Points on a hilly landscape, in no order, each with its height.
A ball rolls from a point to the lowest of its 2 nearest points, and stops where none of them is lower. Distance is the straight distance between rows; heights are no part of it.
Nonez height 15.3: [-9, 2, -55, -14, -21, 15, -24, -35, -28, -20, 14, 12, 32, 27, 2, 13, -12, 29, -9, 19, 48, 25, -1, 23, -2, -30, 6, -24, 19, 10]
gis height 29.2: [-23, 9, -43, -12, 0, -18, -53, -1, 13, 0, 21, 7, 14, 2, -4, 56, -29, 49, 15, 43, 47, 13, 2, 11, 48, -33, -51, -8, 24, 14]
dade height 51.5: [4, -38, 28, 8, 6, 55, 6, -14, -4, 5, 34, 82, 23, 54, -15, 6, 42, -48, -13, 2, -59, -11, 36, -8, -52, -3, 24, 22, 12, 0]
tezaz height 66.8: [5, -22, 48, 0, -20, -2, 3, -47, 0, -29, -4, -15, -12, -71, 35, -35, 4, 23, -32, -1, -8, -31, -1, -17, -51, -2, 17, 18, -20, 15]
per height 46.7: [-3, -1, 9, 25, 16, 24, 30, 15, -1, 30, -3, 72, 0, 4, -55, 18, 25, -57, -1, 15, -20, 0, 36, -23, -16, -1, 5, -36, 10, 31]
Genom height 75.4: [-16, 40, -25, -8, 0, -27, -14, 27, 24, -41, 3, -33, 1, -31, 36, 11, -8, 57, 37, 7, 17, -24, -55, 6, 5, -8, -43, 53, 29, -41]
besof height 22.8: [7, -64, -34, 13, -21, -1, -61, -22, -43, -2, 10, 1, -51, 27, 21, -15, 34, -32, -21, -27, -10, 45, -3, 35, 14, 3, 24, 11, -24, 23]
bifov height 65.2: [10, -19, 41, 19, -9, -9, 7, -40, -10, -10, -8, 22, 5, -54, 10, -15, 7, -1, -27, 10, -12, -30, 21, -24, -34, -2, 13, -9, -17, 26]
Fusu height 68.0: [-12, -11, 16, 2, 19, -29, -35, -39, 51, 12, 18, -30, -21, -37, 40, 34, -17, 58, -51, -5, 43, 6, -8, 37, 75, -29, -60, -20, 31, 23]
Bugeb height 40.8: [-13, 40, 1, -9, -4, -5, 2, 37, 4, 10, 1, -31, -12, -10, -15, 34, -54, -67, 5, 28, -34, -15, -15, -44, 0, 50, -12, 5, -15, -15]
Sim height 26.9: [45, 15, 44, 20, 61, -17, 35, 51, 7, 26, -14, -26, -3, 30, 28, -32, 25, 3, 43, -33, -16, -20, 4, -23, 16, 17, 23, 18, -4, 3]
tira height 53.3: [23, 6, 39, 17, 57, 19, 42, 38, 46, 19, -13, 46, 37, -25, -50, -63, 22, -19, 26, -22, -4, -3, 34, 2, 18, 21, 12, -11, -17, 7]
Malu height 57.9: [25, -60, -12, 10, -54, -13, -36, -8, -60, 19, 11, 34, 3, 22, 1, 4, -21, -27, 4, 24, -4, -20, 35, -14, -38, -5, 4, 9, -23, 7]
Dal height 74.6: [-3, 17, -31, -18, 5, -35, -11, -4, -26, -22, 15, -15, 21, 6, 58, -19, -11, 88, 27, -3, 17, -29, -23, 4, -34, -18, 3, 73, 29, -39]
Tugi height 30.7: [-45, 38, -56, -20, -7, 14, 32, -27, 23, 17, -8, 14, -16, 38, -39, 34, -43, -9, -49, 25, 14, 59, 23, 27, -8, 3, 3, -37, 35, -6]
Denaf height 61.7: [11, -16, 13, 18, 53, 39, 8, -6, -31, -14, -20, 50, 23, -1, -4, -54, 39, 1, -24, -17, -16, 25, 17, 3, -8, -18, 51, -21, -10, 44]
vum height 35.8: [-13, 16, -18, -5, 19, -10, -25, 27, 21, -7, 3, -6, 10, -9, 7, 52, -12, 42, 17, 15, 48, 11, 10, 1, 84, -30, -49, -45, 26, 36]
vina height 50.9: [2, -20, 22, -3, -44, -36, -37, -37, -13, 5, 11, -42, -12, -60, 15, 12, -72, -17, -17, 40, -13, -52, -24, -17, -10, 6, -27, 44, -16, -49]
vuf height 58.0: [-17, -13, 26, 5, 8, 25, 32, -46, -5, 6, -4, 79, -10, -33, -32, -13, 3, -38, -49, 7, -42, 12, 42, -11, -33, -13, 37, -26, -8, 41]
Mil height 22.4: [27, 29, 24, 17, 38, -23, 30, 47, 39, 13, -27, -36, 5, 12, 4, -3, 39, 21, 51, -32, 16, -18, -21, 0, 46, 20, -8, -12, -6, -6]
nug height 53.8: [22, -47, 18, 37, 11, -23, 24, -35, 28, 56, 11, 39, -52, 26, -23, 36, 21, -26, -30, -16, -32, -3, 93, -14, 8, 11, 13, -23, -3, 26]
seli height 47.1: [-30, 48, -20, -54, 13, 31, -13, 42, -31, -24, -1, -32, -11, -7, 5, 15, -70, 0, -9, 35, -14, 36, -32, -36, 6, 10, -12, 1, 13, 1]
gebup height 35.5: [-31, 27, -18, -15, 5, 17, 36, -8, 0, 13, -31, 33, -9, 12, -36, 3, -4, -21, -48, 7, 5, 67, 21, 12, -2, -3, 17, -44, 20, 23]
Vuma height 70.8: [16, 9, -26, -7, 30, -30, -17, 44, -37, -6, 6, -40, -17, 52, 52, -4, -24, 31, 31, -23, 14, 8, -26, -4, 34, 1, -17, 41, 26, -10]
sumus height 72.8: [5, 1, -27, -15, 15, -46, -25, 18, -20, 10, 9, -22, 8, 25, 56, -9, -29, 60, 39, -3, 13, -29, -22, -1, 4, -1, -14, 85, 34, -29]
setaz height 71.4: [-30, 25, -19, -36, -4, -8, -33, -17, 26, -36, 8, -46, -28, -29, 33, 32, -21, 32, -4, 13, 15, 31, -48, 46, 60, -15, -21, 19, 0, -16]
rivur height 38.5: [-42, 54, -23, 0, -13, -13, 52, -26, 56, 13, -20, 15, -3, 1, -53, 53, -16, -13, -29, 23, 6, 26, 13, 17, -14, -9, -11, -41, 36, -18]
nepef height 55.5: [28, -55, 17, 14, -24, -16, -15, -56, 0, 45, 26, 32, -20, 26, -9, 6, 4, -16, -45, -6, -28, -26, 91, -11, -19, 7, 20, -7, -17, 17]
Tavu height 34.2: [27, -15, 15, -10, 8, -1, -17, 15, -48, 18, -9, -10, -12, 41, 48, -25, -2, -28, -7, -13, -19, 9, 26, -20, -22, 19, 23, 43, -17, 18]
Dun height 38.8: [-34, 20, -28, -15, 20, 38, 23, 15, -18, -19, -30, 47, 20, -9, -39, -15, 16, -3, -35, 2, 16, 64, 11, 11, 0, -24, 16, -68, 5, 42]
Par height 76.2: [15, 31, -20, -1, 11, -12, 10, 9, -25, -33, -4, -9, 29, 36, 41, -27, 5, 62, 17, -12, 16, -15, -32, 8, -25, -17, 17, 26, 15, -19]
gufo height 49.3: [7, -29, 7, -13, -56, -30, -28, -26, -31, 23, 9, -19, 29, -34, -2, 13, -74, -24, -1, 51, -24, -64, -5, -15, -27, -7, -15, 31, -19, -49]
nilik height 41.7: [13, -3, 5, 18, 35, 10, 12, 60, -17, -3, -36, -2, 18, 1, -12, -27, 27, 14, 23, -25, 26, 31, 4, 2, 47, -2, 1, -52, -13, 26]
kug height 47.8: [-27, 52, -33, 14, -30, -20, 23, -36, 69, 15, 13, -9, 35, -6, -56, 61, -8, -15, -12, 34, 5, -19, -3, 18, -17, -8, -17, -18, 30, -46]
kero height 39.7: [-2, 6, -12, -7, 26, 4, 4, 52, -9, -2, -20, -6, 18, 17, 5, 25, -4, 24, 15, 1, 31, 32, 9, -13, 60, -2, -25, -52, 2, 30]
megov height 31.5: [-7, -1, -39, -10, -36, 10, -29, 10, -5, 14, 22, -18, -24, 64, -37, 34, 7, -49, 10, -17, 34, 34, -5, 17, 31, 28, -21, -21, 12, -8]
vili height 65.0: [-13, 4, 19, 16, 11, -22, -29, -34, 49, 13, 9, -15, 0, -59, 16, 51, -12, 56, -47, 18, 49, -7, 0, 0, 39, -11, -59, -17, 27, -8]
banoz height 43.6: [4, 9, 3, 26, 28, 20, 24, 41, -4, 8, -21, 41, 22, 0, -28, -7, 40, -18, 13, 0, 14, 18, 25, -12, 19, 1, 4, -44, -1, 30]
fanu height 55.9: [-2, -12, -2, -20, -21, 16, 1, -36, -42, 12, -10, 58, 3, 0, -6, -12, -25, -19, -64, 23, -28, 11, 54, -11, -40, -4, 44, -20, -16, 36]
laba height 17.2: [16, -57, -40, 21, 3, 8, -31, 27, -68, -6, 3, -3, -8, 67, 18, -9, 28, -12, -32, -16, 19, 45, -2, 29, 24, -35, 9, -19, 8, 46]
Mut height 26.8: [-5, -37, -36, -4, -29, 13, -36, 70, -59, -13, 14, -20, -43, 67, 7, -1, 15, -51, 15, -25, 31, 53, -23, 21, 20, 3, -19, 25, -8, 7]
fik height 55.1: [20, 1, 65, 40, 40, 12, 55, 11, 44, 14, -4, 36, 28, -13, -29, -31, 58, -13, 43, -28, -17, -17, 18, -11, -2, 17, 21, -3, -7, 6]
Reb height 37.7: [4, -27, 41, 5, -42, -34, -23, -80, 31, 21, 21, -14, -21, -47, -18, 10, -44, -30, -58, 16, -37, -52, 23, -18, -31, 16, -1, 14, -15, -36]
Merin height 14.3: [-4, -27, -51, 9, -16, 36, -31, 17, -58, -13, 14, 18, 18, 82, 0, -10, 21, -23, -20, 0, 39, 36, 5, 24, -7, -27, 3, -11, 12, 31]
moden height 75.0: [-18, 2, -19, -1, -23, 42, 22, -26, 22, 28, 32, 37, -13, 54, -55, 14, 24, -58, -16, -13, -20, 22, 16, 36, -36, -3, 16, -8, 16, -2]
Kove height 69.8: [-9, -14, -3, -12, 3, -18, -31, -37, 20, -17, 5, -42, -22, -19, 39, 20, -14, 48, -29, -9, 33, 26, -17, 42, 67, -20, -15, -5, 0, 17]
mudu height 32.2: [14, -13, 16, 14, 21, 21, -6, 33, -28, 13, -9, 11, -20, 54, 15, -21, 36, -43, 8, -23, -26, 15, 2, -5, -5, 14, 29, 23, -5, 18]
Pofa height 26.3: [-53, 16, -44, -30, -44, 25, -8, 20, 1, -4, -2, 0, -42, 27, -51, 52, 14, -57, -15, -7, 9, 51, -16, 7, 22, 23, -18, -33, 0, 3]
Zib height 59.9: [-15, -8, 27, 19, 32, 42, 32, -19, 7, 0, -14, 88, 13, -37, -49, -36, 32, -16, -22, -7, -24, 29, 21, 2, -19, -14, 46, -21, 0, 40]
niput height 53.2: [16, -48, 31, -5, 5, 47, -19, -30, -26, 20, 12, 61, 11, 54, 21, -27, 32, -37, -33, -8, -58, -13, 33, 17, -48, -1, 50, 41, -9, 9]
vozut height 71.6: [3, 19, -2, 10, -3, -19, 18, -29, 47, 33, 7, -15, 21, 43, -15, 44, 7, -11, 2, -2, 6, -11, 35, 10, -5, 19, 8, -7, 18, -24]
Miv height 29.0: [-2, -19, -36, -7, -28, 18, -34, 41, -33, 18, 10, -36, -33, 97, -3, 14, 18, -48, 3, -20, 33, 47, -24, 30, 35, 17, -9, 8, 20, -8]
tuv height 7.7: [-40, 34, -18, -24, -12, 14, 0, 79, 16, -36, -23, -26, -9, 17, -18, 22, 23, -6, 29, -24, 15, 33, -57, 6, 48, 5, -30, -36, -11, 1]
lov height 67.8: [-6, -16, -44, -21, 9, 1, -32, -32, -48, -13, 23, -30, 20, 51, 49, -32, -24, 68, 2, -12, 20, 13, -40, 42, 1, -46, 20, 44, 37, 0]
buto height 41.1: [7, -32, 26, -18, -48, -9, -4, -76, 15, 21, 19, 21, 11, -29, -27, -2, -39, -23, -61, 17, -47, -62, 44, -5, -58, -11, 22, 3, -22, -20]
sozu height 38.4: [-2, 29, 13, -22, -12, -5, -4, 33, -21, -9, -11, -25, -13, -32, 17, -5, -54, -41, 14, 18, -52, -32, -33, -48, -27, 32, -7, 30, -20, -17]
fip height 66.3: [11, -19, 23, 13, 24, -38, 23, 37, 1, -19, -32, -41, -30, -52, 50, -24, 39, 45, 50, -62, 27, 2, -25, 9, 25, -9, -21, 12, -11, -4]
Sef height 49.5: [17, -19, 20, 13, 8, 20, 27, -8, 7, 19, 22, 77, 22, 23, -31, 27, 32, -62, 1, 19, -50, -24, 50, -24, -40, 2, 4, -5, 1, 20]
kasud height 29.4: [21, 6, 40, 30, 41, -4, 26, 51, 9, 0, -3, 4, -11, 41, 24, -27, 52, -30, 49, -32, -30, -16, 3, -19, -9, 21, 17, 36, 0, -1]
podof height 49.4: [-1, -18, 28, 41, 43, 25, 43, 33, 32, 36, 5, 77, -4, 23, -56, 21, 48, -64, 22, -9, -32, 17, 52, -22, 16, 11, 1, -26, 11, 12]
Rek height 69.0: [9, 35, 20, 33, 6, -26, 14, -5, 58, 16, 1, -27, 22, 3, -4, 55, 10, 2, 10, 11, 17, -36, 11, -17, 14, 21, -23, -14, 18, -24]
Pupu height 68.2: [7, -5, 24, -24, 55, -2, -9, 27, -7, -16, 1, -48, -32, -49, 74, -8, -43, 73, -2, -3, 13, 23, -14, 8, 73, -19, -26, 3, -1, 16]
Rane height 67.3: [17, -32, 29, -11, 29, -26, -1, 29, -27, -25, -18, -54, -48, -43, 75, -15, -17, 54, 23, -45, 19, 14, -20, -3, 51, 1, -14, 26, -13, 8]
ruro height 62.8: [6, 3, 1, 2, 18, 20, 14, -31, -33, -22, -20, 17, 22, -8, 9, -31, 21, 35, -35, -4, 10, 25, 17, 7, -10, -22, 44, -36, -16, 45]
geba height 64.4: [21, -5, 7, -9, 24, 7, 0, -50, -27, -6, -4, -3, 37, 20, 48, -27, -14, 58, -50, 2, 13, -1, 18, 9, -14, -26, 41, -7, 4, 29]
Zum height 25.3: [20, -47, -21, -3, -31, -14, -44, -22, -26, 22, 10, -16, -57, 31, 10, 9, 3, -39, -13, -11, -5, 23, 13, 6, 12, 31, 14, 2, -28, 5]
nozi height 60.2: [0, 3, -7, 35, -25, -35, -18, -45, 44, 2, 16, -1, 17, -43, -22, 65, -11, 28, -17, 35, 44, -26, 18, -1, 10, -7, -55, -19, 19, -18]
los height 58.1: [11, 36, 70, 23, 2, -12, 35, -14, 54, 1, -6, -25, 13, -58, -1, -9, 3, -12, 9, 4, -24, -61, -23, -26, -42, 17, 5, 18, -7, -27]
luniv height 28.1: [13, -43, -35, 7, -46, -28, -47, -13, -15, 33, 17, -37, -48, 23, -9, 32, -13, -34, 26, 6, 11, 8, 5, 5, 26, 32, -17, 20, -26, -21]
remo height 55.2: [-2, 18, 56, 12, -19, -22, 8, -22, 41, -5, -2, -51, -28, -61, 5, -2, 0, -46, 7, 0, -33, -45, -43, -13, -23, 35, -1, 28, -15, -17]
zona height 41.6: [-37, 37, -19, -29, 39, 43, 40, 63, 0, -12, -36, 32, 31, -15, -55, -39, -10, 6, -6, -8, 17, 62, 4, 1, 27, -5, -6, -65, 0, 25]
sulu height 36.3: [4, -2, 25, -27, -12, -2, -21, 17, -31, 8, -9, 0, -25, 4, 30, -26, -30, -50, 3, 6, -53, -18, -6, -26, -39, 38, 17, 47, -22, 6]
gad height 56.9: [25, -66, -10, 15, -47, -5, -34, -40, -36, 30, 18, 56, 2, 18, -20, 9, 5, -17, -22, 19, -5, -26, 67, -14, -39, -5, 11, -15, -25, 27]
rolab height 65.9: [-3, -3, 3, -12, -21, -4, -10, -39, -10, -40, -6, -31, 1, -41, 38, -8, -14, 34, -14, 9, 6, -9, -22, 12, -24, -1, 11, 33, -14, -9]
Dupob height 44.2: [-5, -43, -6, 0, -63, -3, -13, -82, -3, 45, 20, 9, 23, -19, -42, 3, -31, -13, -13, 30, -27, -55, 27, 2, -46, -12, 22, 5, -13, -40]
puro height 66.0: [18, 13, 14, 23, -4, -15, 0, 8, 13, -11, -12, -15, 0, -19, 7, 19, 25, -1, 27, 11, 17, -33, -14, -22, 2, 19, -22, -12, -5, 3]
Dipi height 63.9: [-8, 12, 26, 7, -2, -12, 10, -17, 25, -24, -18, -31, -7, -57, 19, 6, 1, 28, 3, 1, 23, -14, -20, -1, 17, 6, -6, -13, -11, -7]
Kino height 51.8: [17, 30, 13, -11, 65, 37, 41, 53, 5, 10, -11, 28, 27, -22, -33, -90, 4, 4, 23, -16, -27, 16, -2, -6, -2, 22, 28, -9, -18, -6]
zemu height 57.3: [29, -16, 67, 46, 31, -9, 29, -5, 46, 12, -15, 11, 12, -20, -12, -37, 82, 3, 39, -49, 18, -32, -2, -1, 15, 12, -4, -3, -9, 12]
Visop height 59.6: [23, -30, 47, 52, 22, 8, 35, 18, 49, -8, -20, 43, 32, -49, -29, -69, 73, 20, 50, -54, 30, -33, -5, 19, 18, -9, -14, -11, -23, 13]
gosuf height 43.8: [-12, 35, -17, -21, -8, 8, -15, 48, -10, -5, -4, -28, -9, 15, -10, 21, -31, -41, 19, 24, 0, 13, -11, -36, 12, 33, -26, -4, 14, 2]
logok height 50.5: [4, 27, 7, -20, 33, 31, 40, 47, -6, -23, -25, 3, 6, -51, -19, -63, -13, 12, 27, -3, -22, 7, -28, -14, -10, 9, 19, -14, -22, 4]
Tezef height 65.1: [0, 14, -6, -3, 8, -33, 28, 78, -23, -45, -22, -25, -25, -43, 29, -13, 29, 44, 77, -37, 10, -15, -26, -13, 0, -7, -26, 15, -12, -29]
beben height 16.0: [2, 32, -9, -4, 11, -14, 13, 78, 24, -13, -31, -25, 9, 15, -7, 14, 33, 16, 65, -25, 24, 1, -41, -1, 50, 1, -30, -24, -4, -8]
lilu height 34.8: [15, -38, 20, 16, -59, -35, -32, -75, 25, 34, 25, -41, -21, -37, -21, 15, -29, -6, -26, 8, -8, -44, 21, -4, -14, 24, -5, 17, -12, -65]
Kala height 17.9: [-7, 1, -37, -10, -10, 33, -11, -10, -40, 5, 17, 13, 37, 64, -10, 4, -4, -7, -23, 15, 32, 26, 15, 14, -25, -12, 8, -18, 19, 0]
Bip height 48.8: [-19, 44, -5, -41, 26, 26, 18, 43, -20, -21, -24, -16, -8, -33, 4, -23, -46, 16, -5, 18, -17, 39, -16, -28, 5, 14, 12, -18, -4, 3]
vak height 73.2: [-25, 22, -16, -23, -18, -30, -22, -4, 23, -48, 3, -63, -25, -50, 38, 18, -11, 35, 24, -5, 4, -3, -67, 25, 21, -7, -31, 43, 2, -35]
Zetup height 47.0: [-9, -16, -18, -13, -56, -9, -25, -36, -13, 33, 16, 2, 41, -6, -28, 16, -59, -21, -15, 50, -22, -46, 20, -3, -35, 0, 4, 3, 2, -29]
Gabo height 63.2: [-3, 21, 21, 2, -1, -25, 36, 41, 26, -34, -31, -31, -2, -78, 1, -20, 21, 39, 60, -16, 5, -31, -54, -20, -9, 11, -28, 10, -17, -31]
gen height 31.9: [22, -32, 8, 12, -44, -34, -22, -47, 12, 30, 22, -34, -31, -1, -9, 29, -6, -26, 3, 8, -1, -34, 17, -15, -8, 32, 0, 15, -20, -33]
Bovak height 60.7: [9, 32, 50, 27, 8, -5, 43, 17, 45, -14, -20, -29, 17, -67, 0, -20, 18, 29, 42, -4, 5, -59, -30, -30, -23, 14, -12, 1, -2, -32]
kalo height 76.4: [-26, -21, -13, -13, -11, 35, 30, -60, 25, 29, 44, 63, -9, 52, -32, 9, 15, -41, -46, -5, -64, 15, 49, 30, -48, -5, 31, 8, 10, -10]
narat height 54.5: [-1, -13, 0, -15, -6, 34, -13, -22, -42, 16, 12, 35, 3, 51, 10, -25, -7, -46, -47, 7, -35, 12, 38, 12, -44, 4, 44, 15, -1, 13]
vab height 20.1: [6, -32, -25, 7, -7, -9, -29, 13, -39, -29, -5, -2, -24, 28, 24, 1, 36, -12, -2, -25, 10, 48, -13, 23, 27, -15, 6, -6, -30, 32]
Zogas height 18.3: [-48, 36, -10, -14, -21, 20, 13, 51, 25, -15, -8, -8, -28, 8, -58, 24, 27, -62, 17, -4, -4, 32, -45, -4, 25, 21, -18, -40, 0, 7]
fome height 58.8: [14, -41, -24, 2, -49, -24, -32, 14, -58, -3, 1, 14, 13, 9, 20, -1, -28, -17, 35, 34, 16, -24, 17, -24, -35, -5, -10, 40, -10, 0]
pubap height 77.3: [14, 48, -9, -21, 26, 21, 22, 10, -13, -19, -16, -8, 30, 18, 27, -44, 2, 59, -5, -12, -16, -6, -30, -3, -54, -14, 46, 15, 5, -23]
ragir height 63.3: [16, -17, 34, 33, 0, 9, 14, 4, -14, -26, -21, 34, 12, -49, 1, -39, 36, 9, 17, -2, 23, -31, 6, -18, -25, -17, 3, -20, -29, 34]
nege height 61.6: [18, -21, 31, 31, 18, 19, 25, 34, 13, -30, -27, 41, 22, -83, -34, -59, 46, 17, 35, -18, 24, -14, -8, -3, 7, -17, -14, -17, -30, 21]
Rinib height 22.0: [-32, 10, -57, -35, -10, 14, -36, -3, -1, -30, 21, -6, 13, 25, 3, 41, -21, 42, 4, 28, 55, 37, -13, 35, 42, -47, -24, -22, 21, 20]
lom height 52.9: [8, 19, 34, 9, -26, -30, -17, -16, 27, -8, 7, -54, -19, -70, 26, 11, -41, -20, -20, 8, -30, -39, -32, -22, -14, 29, -17, 42, -17, -41]
fav height 69.7: [2, -13, -48, -29, 9, -9, -30, -13, -24, -9, 24, -41, 0, 48, 42, -4, -19, 41, 8, -12, 28, 40, -46, 47, 48, -38, -2, 39, 28, 10]
Tid height 66.1: [11, -6, -18, -14, 13, 2, -14, -45, -38, 8, 10, -20, 47, 64, 46, -34, -19, 50, -20, -10, 13, 10, -9, 28, -18, -31, 45, 28, 15, 11]
zul height 73.3: [-9, 0, -13, 6, -2, 5, 25, -48, 55, 40, 32, 0, -7, 57, -30, 36, 42, -32, -17, -17, -10, 4, 28, 38, -14, 6, 17, -19, 9, -17]
mori height 78.2: [-1, 62, -2, -38, 22, 20, 32, 25, -12, -38, -12, -10, 31, -30, 22, -41, -27, 62, 6, 8, -27, -11, -45, -17, -50, -5, 29, 3, 13, -34]
nopum height 79.7: [-13, 66, -22, -31, 15, 12, -13, 4, 0, -37, 3, -13, 42, -5, 21, -14, -44, 58, 6, 39, -11, -19, -30, -19, -30, -18, -7, 29, 25, -33]
Zol height 54.8: [-3, 11, -33, 25, -61, -27, 1, -62, 40, 4, 24, 5, 26, -16, -49, 48, -7, 4, 1, 35, 35, -37, -6, 13, -17, -9, -21, -25, 9, -23]
sipa height 78.0: [-19, 67, -27, -23, 10, 12, -9, 28, 19, -27, 8, -33, 23, 12, 2, 9, -25, 30, 29, 22, 9, -3, -54, -8, 1, 6, -15, 30, 29, -44]
fop height 51.7: [5, -24, 23, 30, 25, 10, 55, 1, 43, 55, 7, 60, -59, 23, -43, 35, 18, -57, -7, -10, -57, 18, 69, -16, 8, 26, -7, -19, 0, 16]
taz height 69.4: [14, 7, -15, -19, 42, -14, -23, 16, -30, -11, 4, -37, -14, 17, 63, 2, -27, 52, 8, -9, 15, 24, -29, 10, 62, -23, -17, 10, 12, 28]

Two balls start at each pair of points below. Name the first point that both come to, or write none.
tezaz / Reb: none
nopum / Tid: none
moden / vuf: none
Malu / fanu: per
Fusu / Rane: none

Call two points neighbours if one is among the 2 nearest of the other. Go from one point of each pair to the other, from neighbour to neighbour, staying as low as possible. Name the highest point that can't be avoided.
tuv / Merin: megov
Merin / Dipi: tezaz
Nonez / Merin: Kala

For each start below, name the point where the ball stops.
tira: tuv
banoz: Nonez
mudu: tuv
